Points on a hilly landscape, in no order, each with its height.
A climber steps from a point to the highest of its 2 nearest points, and stops where none of them is higher. Distance is the straight distance between rows; heights are no part of it.
gasu h=705: -10 24 -14 -29 6 5 0 -1 19 -6 -36 16 10 1 -20 3 26 -16 -8 -14 15 6 4 -17 -17 -23 -33 6 -38 -39 -14 -4 -15 17 11 -45 15 -1 19 8 18 7 -14 -14 7 21 -3 -9 -13
rufo h=668: -8 32 -22 -2 3 1 -4 3 0 -18 -5 39 -25 35 7 5 -24 11 28 47 4 -27 -10 -8 -1 -20 -19 -16 -4 13 -6 -11 5 11 32 -19 -13 0 -26 1 37 0 5 0 -8 -4 3 22 14
vake h=222: -10 -23 18 -11 44 -6 6 -54 7 19 -23 3 21 10 25 -3 -10 14 -25 -4 -5 -2 25 -4 14 1 19 -5 -48 -9 -2 -20 1 -11 -12 3 2 0 -12 10 1 29 -5 21 -32 -2 5 -16 15
sugob h=684: -13 20 -6 5 -29 1 9 49 -29 -10 27 13 -21 4 -13 -5 -23 0 -6 30 30 31 15 -11 -1 24 -6 -22 -10 24 -9 14 -4 -27 7 1 -16 -7 21 -11 -9 42 1 -8 -19 23 4 29 14
Zez h=348: -34 -24 27 -5 -13 -7 -3 -1 -2 -3 -8 -2 5 -12 20 -20 -3 11 -8 -19 -15 16 2 36 2 -2 31 12 15 -16 -18 -11 -7 17 40 18 -19 -18 30 29 9 36 -8 31 -46 6 -33 -9 22
zale h=329: 43 11 -1 -2 17 8 7 -21 -8 5 -34 5 7 2 -35 26 -25 6 -4 21 -12 11 4 -42 -25 -30 1 -19 -20 -19 -9 -9 22 -25 -10 -12 -16 29 -13 23 16 -1 -23 -10 32 -6 40 14 -6
toma h=826: -4 26 -6 -21 -23 14 38 28 -27 38 4 27 -26 -8 -11 9 4 11 -4 -8 27 -2 21 -14 10 -4 -25 8 13 -11 -9 21 -6 -14 -18 -12 0 -6 20 -21 -4 34 2 0 0 39 -2 6 12
vom h=516: 4 -3 10 48 10 -4 -16 -8 -5 -24 35 2 -23 16 0 -3 -11 -10 20 6 5 -11 -45 9 -4 15 0 8 -49 26 -13 9 -11 -8 3 -29 -13 -12 -15 1 23 -20 9 -16 16 -31 10 -11 -19
Filop h=513: 19 -7 4 28 -25 -36 -7 23 2 -27 11 -3 15 -3 -1 -14 7 -8 6 14 2 36 -46 16 -9 14 22 -1 30 14 -17 10 24 -16 53 12 -9 -13 16 12 12 2 -7 -4 -2 -13 -4 7 -1
Pavob h=835: -35 2 -20 -9 8 28 12 -11 45 -1 -13 -10 15 -26 -10 -5 22 -7 -17 -28 5 -20 33 8 -7 -9 -17 -5 -18 -40 3 -15 -48 28 -30 8 23 -43 7 -5 -14 -23 -11 30 -11 -19 -8 -18 -2
nada h=47: -42 -11 -22 -3 -8 -3 -4 -6 15 -5 21 10 2 -6 11 -15 -3 -23 -6 -12 24 -15 -6 20 15 -12 -17 0 13 10 6 -12 -5 24 30 -10 -4 -24 8 25 2 1 7 12 -24 1 -45 1 4
gur h=474: 6 -1 -10 19 -40 -14 -14 57 -8 -38 25 -14 -14 -2 -15 -10 1 -6 8 -6 23 62 -16 17 7 -1 22 -31 8 22 -19 17 5 -7 55 14 -16 1 37 25 4 12 -3 -3 -2 -10 -8 28 -2
vipa h=703: 2 2 -18 4 0 35 17 6 -8 50 1 -23 -14 -21 6 9 -10 8 1 5 45 22 11 0 11 3 -11 -2 1 50 22 -11 65 -24 -4 -6 -9 33 -8 -1 -28 19 22 -1 -1 29 -10 21 5
Fede h=811: -6 15 19 -7 8 33 -23 -2 16 -3 -28 0 22 13 1 -4 29 0 -5 12 -24 -19 54 -9 -36 8 -28 -6 -19 2 4 -8 -27 34 15 -2 -17 4 -1 -38 33 -9 28 2 35 11 16 1 11
gomif h=369: -8 -14 38 -10 -2 -16 -3 -19 8 -6 -31 2 42 -9 26 -14 -24 -5 2 -10 -25 3 -2 0 0 -11 22 13 7 -17 -8 -4 -5 -18 34 11 -19 -10 19 16 5 40 -5 18 -48 24 -7 -31 17
ribe h=622: -1 -17 2 34 -14 1 -2 -10 8 -1 13 -21 17 2 18 -5 13 -8 1 9 1 -21 -32 11 -10 22 -14 15 21 33 35 0 36 -11 8 7 -15 -24 -53 -10 -20 -40 19 -17 24 -15 -14 -18 6
Mupo h=613: 0 29 -29 -19 -7 -9 9 26 -10 -21 -6 4 5 -17 -10 20 -26 8 5 -11 4 13 -6 4 15 -9 22 -14 12 -8 -29 1 -11 -19 1 24 5 4 23 11 -16 27 -11 24 -41 -6 5 23 2
fad h=813: 3 9 8 -6 -13 -11 -2 -5 -9 -15 -22 13 27 18 0 -7 8 15 34 36 -30 -19 5 -6 -15 -7 -36 -1 15 7 21 -8 6 28 31 -7 -31 2 -16 -20 26 -12 23 -27 26 25 3 -15 16
kufi h=707: 12 -3 3 -20 -20 -8 8 6 -3 2 -46 -1 23 -15 -17 13 -5 -7 12 -18 -20 -9 13 -20 3 -11 -5 -1 44 -29 -5 -15 1 1 -10 33 1 8 11 -8 -21 10 -11 27 -13 10 18 -8 19
feru h=744: 28 10 9 14 -4 9 -14 20 2 -3 2 -2 1 1 -1 20 -2 -9 20 -6 0 12 -11 -16 -11 -3 6 -4 33 25 29 7 27 -28 12 -2 -18 20 -7 -15 -10 -4 7 -27 19 11 16 22 -16
Zafef h=328: 10 -25 14 -35 24 -19 1 -24 -23 60 7 22 -5 18 -9 -20 33 -16 -18 -26 7 18 19 -1 17 -20 10 18 -16 -23 -17 0 -2 4 -4 -29 39 8 25 20 37 33 6 12 3 17 -11 11 -6
Danas h=337: 0 21 -38 -36 16 -4 25 -5 11 3 -23 1 10 15 -24 5 -14 9 -30 37 24 18 14 -28 -2 -5 -3 -16 -28 11 -7 -19 50 -27 4 -10 9 8 7 6 -18 27 -1 -33 14 26 14 2 -8
vov h=661: -8 2 13 -12 -22 19 8 26 -7 -20 9 -18 0 -15 19 18 17 29 46 15 -29 -17 9 15 -16 16 -24 12 24 -10 0 11 -50 62 -23 -6 -10 -7 -10 -31 -12 -33 15 -13 15 14 -37 -16 -1
fimu h=686: 9 -10 -24 15 11 -27 -17 14 -33 -38 13 7 -4 28 -1 12 5 -16 7 22 -37 -7 -9 -12 13 -3 7 -35 -5 -9 -9 17 -18 11 -25 -6 9 1 -9 4 36 -31 4 10 -17 -53 39 19 -6
sabi h=830: -19 -4 6 -12 -14 3 13 4 4 9 30 19 -15 5 4 -11 16 7 -31 -8 -5 2 29 12 1 26 5 8 0 -3 21 19 -29 0 -12 19 21 -38 9 -21 10 13 -17 11 -6 6 -18 -1 16
ripus h=551: -10 24 -3 22 -21 5 -4 18 11 -46 20 -2 -20 -8 -12 -4 0 22 -16 13 -15 -11 -17 5 -25 13 -5 17 -23 -47 -34 21 -53 10 13 -13 -7 -20 15 5 0 -19 -26 14 -10 -27 -5 -14 -19
seni h=154: -36 -24 0 -9 7 18 -25 -26 5 35 -4 3 5 13 -2 -12 -12 -23 -24 -27 4 -12 23 9 -2 6 19 -23 -6 10 15 -32 23 -1 15 19 -7 28 -3 14 8 28 22 19 -19 -26 -15 31 6
koser h=272: -29 18 -16 -27 7 6 20 -12 13 -1 -20 16 -4 16 0 -13 -13 29 -26 39 22 0 30 -3 -11 14 -12 -1 -47 -27 -20 -3 -7 -24 -2 -14 -1 -25 8 -6 -7 47 -11 -3 -22 26 -3 0 15
Vur h=94: -24 7 -16 -3 -47 3 -22 -4 -26 35 9 20 -2 7 -1 -11 19 -19 6 -32 7 -48 2 16 9 -1 -30 -5 41 8 32 -13 18 18 9 19 1 9 -24 -9 23 -15 27 -3 10 -22 -19 15 26
risun h=667: -23 -17 -44 -20 -24 -12 0 0 -9 22 1 -13 21 1 -36 -5 24 -34 -3 -10 27 33 -7 8 23 -17 -14 -23 22 16 1 -28 61 7 30 6 13 11 22 35 2 -7 7 -10 2 0 -7 22 -4
ropen h=177: -8 -21 18 -13 41 12 -19 -36 3 34 -22 -1 25 3 8 -9 -10 -21 -3 -29 -19 11 15 -9 -9 -11 33 -9 -18 16 21 -36 45 -17 11 15 -5 45 -4 24 10 14 10 8 12 -28 6 9 -11
Rar h=573: 5 -39 19 24 17 14 2 -36 -16 -8 25 -51 -8 -5 15 -16 16 33 -17 41 -15 -37 2 26 9 29 -26 20 0 26 41 8 21 9 -29 -7 4 -24 -58 -26 -19 -37 14 -11 37 -10 12 -17 0
Kan h=287: 48 -25 25 -1 31 -1 10 -49 -12 14 -37 6 7 0 -9 4 -31 27 -16 24 -23 -5 8 -28 0 -41 2 -6 -15 -28 -2 -5 10 -11 -13 -9 -14 10 -24 36 24 -8 -22 -5 13 -5 28 -18 12
dipak h=656: 21 -8 -5 -19 -31 -8 16 24 -9 36 -24 0 36 -27 -20 3 33 -22 0 -26 -9 10 28 -16 -4 0 -6 2 40 -17 20 4 -10 -10 -21 40 24 -13 30 -13 -19 9 5 33 5 17 12 -13 24
miba h=796: -22 4 -14 -2 2 1 12 6 17 2 6 -9 -7 -36 -9 6 28 -11 -26 -45 1 -14 1 17 -5 -1 24 6 -6 -43 -12 11 -34 27 -20 3 24 -22 15 18 -9 -37 -29 26 -18 -28 -10 -15 -14
nev h=460: 28 8 1 43 22 -18 -7 7 -1 -44 9 -22 10 2 30 -2 -43 -1 20 25 16 28 -38 17 13 11 52 -27 -8 29 -18 0 3 -26 -2 29 0 -4 -12 26 -3 7 -7 20 -28 -22 15 -7 -2
reval h=519: 14 26 -7 -1 -45 -4 -11 54 -16 -14 10 18 -26 -2 -4 9 -19 -2 14 -14 22 23 -41 18 1 -14 24 -13 14 0 -34 21 -3 -10 50 12 -6 21 13 11 11 3 -2 7 -16 -32 -2 31 1
kepe h=623: 12 18 -5 10 -9 12 13 8 2 7 -33 -9 15 -20 9 15 -40 18 27 27 38 5 -8 -26 -10 -20 -17 2 12 27 11 -3 55 -32 2 12 -26 13 -16 1 -41 5 -4 -5 -10 35 5 -19 13
pasa h=510: 30 -2 -11 49 25 -15 -3 -1 -33 -18 13 -24 3 12 10 2 -32 -16 27 37 22 31 -33 10 20 13 20 -13 -9 39 -14 2 15 -27 -19 -13 -3 -11 -16 14 8 -19 -1 5 -2 -20 35 -5 -19
kunas h=816: -6 -2 -22 -41 3 -13 -14 -5 17 -14 -37 4 17 33 -29 -11 27 3 -16 26 -27 16 15 -3 -37 -12 9 -2 0 -44 -12 -24 -13 4 5 36 37 -10 23 -4 -14 9 -8 0 20 -15 12 -5 5
bibod h=648: -7 22 -10 12 23 29 -24 -6 26 -1 -11 -10 -11 1 -11 13 -17 3 -11 -21 27 11 -15 -16 -23 4 15 0 -29 14 0 -22 30 -20 1 2 -8 30 -15 9 -17 12 4 -13 14 -16 -7 20 -18
zaras h=738: -6 -12 -23 -38 -33 -16 -8 20 -8 18 -40 16 25 15 -31 -18 47 -14 -11 29 8 25 15 -10 -28 0 -10 -3 -3 -30 12 -6 -9 0 23 43 30 -20 47 -13 -1 29 11 6 29 11 9 -12 20
Kose h=709: -7 -13 -21 -22 -40 -21 -21 21 -3 24 -10 17 2 25 -16 -24 38 -34 -10 -2 -5 16 -10 8 -11 4 -22 -6 25 -16 15 1 -16 25 35 33 35 -15 35 -1 26 14 -1 -10 19 4 -23 -11 16
Poza h=389: -4 -17 39 -29 23 7 13 -11 2 21 7 16 -12 -5 22 -10 1 10 -23 -24 4 13 13 -3 12 1 22 28 -11 -11 -11 18 -27 -6 3 -18 1 -5 26 4 2 47 3 6 -31 43 -9 -2 -2
Lumok h=599: 0 31 -13 14 8 14 -15 6 2 17 -7 22 0 9 -11 26 -29 -28 10 -27 34 -14 -14 -20 5 -24 -14 -9 -18 30 -10 -6 19 -3 22 -19 -14 34 -6 13 18 1 19 -2 8 -17 2 26 -6
Vodat h=778: 20 -19 8 13 27 -11 -16 -20 -3 -18 19 14 -6 32 -1 0 8 -20 -1 3 -49 -6 -5 -16 -3 -10 6 -19 -4 -8 15 7 -17 13 -11 -5 4 -1 -20 -20 44 -18 3 1 15 -40 31 14 -12
niliz h=541: 10 -43 16 26 33 16 -7 -46 5 7 -1 -49 -10 -10 9 -8 26 15 -27 -4 -7 -13 -2 20 3 19 1 24 -16 15 11 14 14 7 -31 -12 -3 -15 -43 -1 -17 -35 1 -14 31 -22 16 -18 -21
kimep h=385: 15 18 -33 -25 27 -7 6 -28 6 -8 -24 4 -4 29 -27 8 -23 9 -6 33 6 4 -2 -19 5 -20 13 -16 -9 -7 0 -32 45 -26 -4 2 9 23 -14 8 -6 3 -15 -23 14 -9 20 22 -10
Vamob h=436: 3 -18 61 43 28 -13 -9 -17 -5 -1 8 -6 -28 -20 40 -24 -27 29 9 -1 -2 3 0 16 13 23 16 47 -24 11 -22 20 -19 -20 -26 6 -25 13 -6 4 -17 11 -29 8 -26 30 4 -14 2
ridis h=883: -24 9 -37 -11 14 19 22 -21 34 0 -14 -8 -4 -12 -14 -5 -3 2 -2 8 15 -33 26 -4 1 -2 -20 -4 -17 -21 -1 -16 -8 16 -44 -7 17 -30 -19 -21 -30 -2 -11 19 -17 -3 -1 0 2
Tik h=392: 4 -22 63 -5 16 -19 4 2 16 -13 -38 -2 20 -19 39 -15 -5 18 11 16 -35 14 6 0 2 10 32 22 14 -2 -3 19 7 -13 10 36 -24 8 18 11 -17 15 -25 1 -34 21 9 -22 12
komi h=565: 12 32 -20 -17 -17 -16 -19 17 -1 -9 -3 21 -33 -5 -10 2 -36 8 6 -9 20 8 -33 16 9 -28 28 -15 16 -27 -25 -11 10 -23 25 31 15 29 8 9 0 25 -14 22 -24 -30 -1 29 -3
vad h=754: -2 31 -9 2 -12 19 19 36 -25 2 16 26 -15 0 -11 19 -30 1 -1 -1 16 0 20 -32 2 10 -22 -5 -16 -4 -10 22 -18 -31 -7 -10 -9 8 21 -20 -8 21 -10 -6 -11 17 17 16 1
dege h=116: -37 -10 -3 3 -12 19 -17 0 -7 43 23 12 1 8 4 -1 22 -39 -1 -35 4 -28 37 19 15 24 -2 -31 31 38 36 -12 14 23 -11 6 8 14 -18 -12 22 -27 18 9 9 -27 -8 32 27
feg h=673: 24 26 -28 10 -16 -23 19 28 -19 -13 25 4 6 -27 -17 24 -30 0 -16 -16 15 19 -5 -19 25 10 45 -22 -5 -8 -12 16 -4 -45 -23 29 9 2 34 25 -11 6 -12 16 -32 -17 22 5 -8
tenag h=601: -2 15 17 -23 2 1 -5 -8 -15 18 -3 45 -14 36 14 8 -27 17 18 18 -17 -36 11 -2 5 -6 -4 10 18 1 8 -8 -18 4 15 3 -9 18 -23 -22 29 19 9 6 -5 16 -3 9 16
tora h=476: 13 22 -19 -11 24 -2 5 6 3 -21 26 16 -39 10 11 6 -26 11 -1 1 7 14 -22 2 7 -7 31 -7 -41 -20 -33 10 -23 -20 -6 -18 21 6 6 4 4 12 -18 -1 -21 -19 6 26 -22
Lozos h=861: 8 -4 -24 8 -16 -1 33 2 -17 -13 22 -12 1 -27 0 19 -1 1 2 0 -16 -33 -3 9 13 -5 -16 -3 38 -6 11 14 -11 22 -41 -2 23 -13 -8 -9 -15 -40 8 14 -10 -13 3 -18 -3
damod h=769: 12 -6 48 17 -8 -4 -5 20 -13 12 15 -44 -36 -26 17 9 24 25 17 -4 -9 11 17 27 -2 23 -1 38 32 6 -11 16 -2 2 -47 2 1 27 -4 -5 -38 -33 -15 -12 12 22 -1 18 10
tegug h=756: -6 -6 -9 -34 -18 7 -3 -3 25 -8 -55 -3 31 -8 -26 -4 8 3 -9 17 -12 -2 18 -19 -24 -19 -26 0 13 -47 1 -23 -18 -6 -11 48 27 -3 11 -19 -40 4 -3 28 6 2 16 -26 25
biz h=741: 4 28 -23 -10 -16 -12 -13 20 -4 -11 -15 39 -6 32 -21 12 -11 -13 31 16 -4 -26 -13 -22 -7 -32 -45 -9 15 -7 2 -12 -10 35 34 -10 -15 16 -6 -6 30 -7 12 -12 11 3 -1 -3 6
Kigi h=31: -38 -16 -26 -5 6 10 9 -32 24 13 8 5 21 3 7 -14 3 -33 -29 -18 18 -23 15 4 11 -1 -23 -21 -23 8 40 -17 7 4 -2 -15 13 -29 9 0 -3 12 1 -1 -18 8 -28 -16 -3
Sipe h=135: -51 -24 9 2 16 32 -27 -17 17 39 8 7 10 18 -3 -7 15 -41 -16 -44 25 -22 45 23 9 9 -3 -20 3 12 28 -23 -4 23 -2 7 12 6 -6 10 7 -6 18 20 -3 -28 -28 30 14
gopov h=201: -1 -20 26 -1 55 8 -3 -50 3 20 -22 4 13 10 20 -4 -24 1 -18 0 -4 3 8 -32 -16 -3 27 4 -51 18 14 -14 34 -29 -9 0 -7 15 -31 18 10 8 3 -12 8 -4 7 -24 -18
felol h=825: -4 8 -50 -4 -12 -11 37 -21 9 -5 1 -13 0 -23 -22 6 -2 4 -14 23 -2 -23 -8 9 15 -12 -22 -13 23 -22 -12 -16 13 13 -37 -6 29 -18 -13 -3 -26 -21 -12 25 -17 -11 8 -10 -3
gibu h=515: -7 30 -15 19 6 -11 7 18 25 -36 23 -5 -18 -8 0 7 -21 -2 -20 -7 4 6 -34 7 -13 12 30 -3 -28 -16 -30 16 -24 -15 6 4 15 -11 12 14 -5 -10 -25 -3 -16 -15 -2 1 -19
Zegu h=619: -19 -10 -6 -20 -17 9 5 27 -24 12 27 28 -31 19 -8 -14 -6 1 -7 14 33 28 12 -4 8 -3 -10 -11 7 18 1 14 18 1 52 -12 -10 12 17 -1 13 43 17 4 -11 37 -12 24 14
fizi h=253: 31 -28 11 -5 30 -3 8 -57 -12 17 -15 16 -8 17 1 -2 -13 17 -33 8 -20 -20 16 -14 11 -19 7 -1 -19 -24 9 -4 -7 -9 -25 12 12 -2 -16 2 20 -1 -2 22 6 -17 33 -6 9
labu h=822: 27 -11 17 0 -13 2 20 23 -10 -17 10 -32 1 -40 8 17 3 19 9 9 -21 -20 -6 -1 12 -5 -23 8 66 -9 8 15 -19 22 -59 10 3 4 -9 -6 -44 -37 -5 18 -9 12 0 -10 -1
Sug h=907: 7 11 -28 -21 6 -24 -15 -1 20 -28 0 1 1 36 -23 1 29 -12 -16 22 -30 21 6 -14 -24 5 10 -23 -18 -26 -15 2 -15 5 -7 1 27 -16 10 -5 13 0 -14 -17 15 -22 15 24 -13
linu h=359: 18 -30 41 -39 46 -11 13 -8 -8 37 1 12 -8 2 6 -17 27 10 -6 -29 -21 41 21 -8 11 -6 49 26 -5 -13 -21 8 -11 -4 -19 -30 31 11 23 10 18 30 -7 14 2 22 -1 6 -11
ros h=62: -8 -4 -10 8 -18 -5 -6 4 2 6 37 20 -14 14 23 -10 -26 -15 10 -4 33 -18 -39 37 31 -26 -4 -3 37 37 18 -1 22 3 48 6 4 4 -13 9 5 0 21 9 -16 9 -40 4 13
zar h=611: -7 7 7 1 -31 -7 -19 5 -6 -8 9 11 -31 6 12 -9 25 26 13 -6 -20 -30 -24 35 -10 9 2 20 15 -29 -7 4 -28 51 25 2 -6 -8 -13 -14 17 -17 9 -15 16 -12 -42 -10 -5
kizo h=581: -10 3 9 22 -25 -12 1 12 -13 -19 23 -4 -19 -13 1 -10 31 21 -4 -2 -23 -12 -10 23 1 15 -5 16 -18 -30 -32 29 -56 37 4 -10 -4 -23 -2 10 24 -31 -13 -1 8 -33 -12 -13 -14
Temo h=717: -27 9 13 32 16 32 -2 12 17 -21 6 -22 14 -23 9 6 9 -14 16 -23 -4 -6 1 -8 -20 8 -20 11 -46 12 -14 14 -33 9 -1 -46 -33 -17 21 -10 -22 -24 -4 -16 7 16 -3 -26 -18
per h=598: -8 -23 18 22 9 2 4 -14 4 -14 30 -45 2 -13 30 -1 18 3 8 16 -19 -37 -4 22 11 21 -11 7 32 25 53 2 6 16 -21 0 -10 -24 -55 -26 -23 -26 25 -7 16 6 -12 -7 13
pako h=749: 19 0 -12 26 1 -10 9 8 -10 -3 12 -7 26 3 2 24 -25 -22 6 -21 -7 8 -4 -23 20 20 29 -30 8 16 13 5 2 -24 -28 15 -5 0 3 14 -2 -9 2 11 -26 -18 22 6 -9
kabe h=658: 11 13 5 -8 -19 -11 -13 -6 9 -2 -35 2 27 -8 -26 4 18 -16 -6 -32 -3 -10 -6 -23 -15 -34 -37 0 -16 -21 -4 -9 -1 15 21 -29 -14 -3 11 4 16 -15 4 -19 20 8 5 -24 -3
zopov h=827: 25 7 -10 23 -14 -7 -6 30 -1 -25 -12 -11 49 -3 -2 31 -29 -34 38 -6 -15 9 -7 -35 -6 8 5 -33 30 27 33 -8 17 -27 -14 21 -26 2 8 -7 -16 -7 9 -11 -14 -7 22 0 -15
som h=455: -26 -13 40 43 26 15 -17 -12 25 -18 0 -26 -25 -21 35 -22 -17 22 15 -1 2 -16 -12 36 -15 28 6 43 -35 18 -13 3 -33 4 -13 -3 -32 -8 -12 6 -31 -2 -14 15 -9 6 -20 -30 8
Levus h=696: 6 5 5 24 4 25 -6 -9 31 6 18 -27 -21 -7 13 3 -3 6 -9 -12 11 7 -2 -6 -13 29 13 23 -9 18 10 11 17 -30 -33 -1 2 8 -14 -1 -37 -7 -17 -21 14 6 1 -1 -21
puzig h=434: 9 23 -13 -26 52 -8 -4 -9 17 -18 -3 2 -12 14 -1 3 -33 28 2 15 -1 17 -1 -8 6 -10 41 -14 -33 -2 -24 -18 7 -21 -21 -5 6 16 -1 13 -12 34 -16 -8 -6 -5 10 27 0
kibat h=814: 13 -1 -15 -7 -4 -15 -7 6 21 -10 4 -3 11 10 -20 -11 46 -31 -23 -27 -11 26 9 -19 -9 4 0 -5 -13 -14 2 13 -18 16 -1 1 25 -19 33 -6 19 -14 -14 -16 21 -14 7 -3 -13
Dil h=638: -6 5 -2 5 -33 0 -9 26 -23 -24 27 0 -23 -11 22 14 6 32 43 7 -4 -25 -22 30 4 12 -15 13 9 -12 1 27 -54 54 10 -10 -1 3 -24 -24 10 -35 20 -19 25 2 -41 -14 -11
Zipa h=761: 1 8 -2 -24 -2 18 31 -3 -15 44 9 3 -7 -9 -3 7 3 11 -9 -5 25 9 29 -5 7 9 -25 15 6 25 -3 6 35 -12 -6 -32 8 13 5 -19 -11 22 10 -12 9 47 5 7 2
Zuler h=776: -7 -30 -2 -15 -13 -19 12 18 -11 26 24 20 0 10 10 -23 34 -25 -30 -8 -10 6 15 10 14 18 7 9 22 -3 28 12 -30 9 10 24 44 -35 39 -3 20 10 -3 7 2 19 -25 -20 14
firaf h=685: -18 20 11 4 6 26 10 2 13 -23 -10 -26 0 -33 21 15 5 18 39 -12 4 -13 3 10 -5 -5 -21 16 -2 -3 -9 9 -30 32 -17 -26 -35 -1 2 -25 -30 -24 0 -7 -1 27 -21 -24 -1
Bal h=77: -6 13 -3 10 -38 -6 -3 2 -13 5 35 15 -14 -2 15 7 -19 -10 11 -8 8 -45 -28 18 24 -7 -11 2 49 6 34 2 3 -2 6 19 0 0 -21 -18 4 -16 16 14 -8 -3 -27 -2 22
Lires h=299: -19 17 -23 -42 11 -2 20 4 9 -1 -18 -12 -5 3 -23 -4 -5 32 -31 23 33 33 17 -2 0 1 9 -3 -37 -13 -35 -9 22 -19 1 -18 7 -8 21 16 -26 48 -5 -15 -15 29 -2 11 -2
fir h=614: -9 6 0 -26 -17 3 -6 14 -11 14 7 25 -38 24 -2 -1 4 18 4 18 11 17 4 12 0 1 23 -7 29 17 -14 2 17 -6 26 9 3 29 1 -14 12 40 -3 -8 -7 3 1 38 2
roni h=657: 2 -18 20 37 -3 18 -25 -6 21 -22 12 -13 -6 20 4 -2 -10 3 16 25 -22 -38 -24 1 -29 19 -21 8 -1 22 21 -4 -4 -1 6 -8 -27 -10 -51 -11 -2 -31 31 -15 41 -17 -2 -13 -4
lunol h=794: 27 -10 45 10 -20 -13 8 5 -37 -3 2 -35 -16 -50 14 21 6 43 36 10 -9 -8 1 30 21 3 -20 25 45 -14 -18 16 1 41 -43 7 -12 26 -24 -10 -26 -43 -3 2 6 22 -13 0 -1
zemo h=753: -31 4 22 26 5 19 -9 2 22 -6 -14 -27 32 -9 5 -10 36 -5 7 -10 -15 1 39 -2 -33 17 -19 -3 -39 14 -6 -3 -21 20 3 -30 -36 -15 14 -10 11 -15 0 -14 12 12 5 -12 1
kol h=559: 22 -19 -6 15 6 -41 8 -9 -6 -23 5 -13 37 -1 14 -15 19 -19 2 31 -18 32 -36 18 14 1 22 -2 37 23 12 4 40 1 21 -4 -1 -24 4 4 -2 -18 -4 -23 -12 -1 10 -13 -14
dodi h=706: 33 -28 30 32 3 3 -16 -20 3 -16 7 -1 -3 20 -4 -1 -6 11 -15 8 -30 -30 -17 -14 -13 -3 -7 -9 13 0 10 -8 -9 -3 -6 5 -11 2 -34 -6 18 -33 9 -6 32 -49 13 -4 -9
kag h=412: 8 -22 59 -10 27 -16 12 -4 2 9 -11 8 -3 -14 36 -15 -2 30 13 -9 -19 25 9 -2 22 10 36 32 5 7 -21 20 -14 -4 -13 7 -17 8 22 8 -8 33 -14 10 -32 48 -1 -7 9
fifup h=670: 8 32 -20 11 -20 -5 -2 33 -18 5 6 23 7 -2 -15 28 -28 -20 37 -22 14 -41 -19 -36 1 -33 -53 -11 -5 6 3 11 1 18 19 -16 -27 31 -5 1 27 -24 23 -7 5 -15 15 4 4
Buv h=659: 20 5 -4 14 11 26 6 6 -9 11 -14 -23 10 -8 23 8 -33 14 1 16 55 42 -6 -23 -4 -8 5 8 -5 52 20 -4 62 -45 -2 6 -16 29 -15 17 -33 23 18 -14 -4 34 -7 -23 -18
vigan h=589: 18 -13 -16 46 10 -26 -7 -5 -32 -22 29 0 -14 12 -16 8 -9 -15 15 28 -3 -2 -39 -2 20 8 4 -23 -25 9 -25 10 13 -22 -15 -18 -1 -8 -12 18 41 -28 -1 1 7 -50 39 6 -12
gaz h=16: -24 -8 -24 18 3 4 5 -42 29 -1 -17 -11 41 -15 2 -11 3 -23 -44 -21 13 -15 -5 9 -6 1 -8 -12 -42 -18 16 -32 5 7 1 7 6 -42 -11 24 -9 -1 -2 18 -18 -19 -22 -33 -5
kek h=475: 8 -8 35 49 11 9 -17 -12 8 -27 11 -21 -22 -15 4 -1 -32 9 21 -2 -9 -21 -39 23 -4 17 2 35 -33 4 -16 4 -31 -2 -7 -10 -32 -8 -15 11 3 -16 8 13 15 -15 1 -41 -4
vebu h=737: 1 7 42 -3 10 25 -2 8 14 19 25 -19 -42 -10 10 2 25 19 -4 -30 -4 17 19 11 -2 25 25 35 2 2 2 27 -18 -5 -18 -11 -1 15 7 -23 -17 1 -20 -27 21 26 -11 15 -3
futed h=596: 18 -9 -7 -12 -18 -11 5 4 -21 34 -4 14 16 14 -10 3 31 -9 -7 6 -15 7 22 -9 5 11 -3 3 43 -1 15 8 -1 -10 -16 16 36 -3 -2 -14 9 -3 7 18 12 4 20 12 14
Mobon h=869: -3 17 11 -12 4 9 0 4 0 9 -8 16 21 15 12 -9 21 10 25 15 -18 -26 31 -9 -12 7 -44 2 -8 3 7 -1 -25 48 12 -18 -3 5 -12 -37 36 6 26 -15 31 37 -9 -14 13
vob h=752: -5 10 -18 -21 8 4 21 -16 19 5 -6 -7 0 -19 -21 3 31 -6 -31 -37 20 8 5 6 0 -11 -4 20 -36 -36 -26 12 -11 11 -15 -45 23 -20 17 14 -15 -10 -24 -4 0 6 -17 -8 -27
koza h=735: -4 -4 -21 -23 -1 3 -7 13 11 9 -9 -5 22 4 -33 5 29 -31 -7 -23 3 30 11 -15 2 -10 5 -16 2 2 2 -18 19 0 11 -2 17 13 34 3 -3 13 -6 -17 17 -2 3 17 -8
Lev h=612: 14 -17 -28 -20 1 -17 9 -9 -12 17 -4 -4 38 7 -11 -3 16 -25 14 4 4 29 -28 19 33 -30 1 -6 52 28 6 -19 51 3 21 -11 19 10 10 15 -10 -15 1 -14 -5 8 10 5 -8
piniv h=679: 22 14 23 -20 -2 9 -4 19 0 2 10 30 -33 12 4 -6 -5 13 24 -9 -3 22 -9 -15 -12 -8 26 17 26 3 16 -4 19 -26 22 6 -1 42 12 -23 11 20 7 -25 20 0 14 28 -19

For each start below, name the point where the climber stops.
Rar: Vodat
puzig: Mobon
gur: zopov
bibod: Lozos
vov: Mobon
Filop: Sug

Call two points neighbours if one is among the 2 nearest of the other. Go from one point of each pair to the other, from neighbour to neighbour, staying as high as possible. Name the lowest point that can't be avoided.
zopov, toma: fir
Mobon, Vodat: niliz
Lozos, ridis: felol
sabi, Sug: Kose
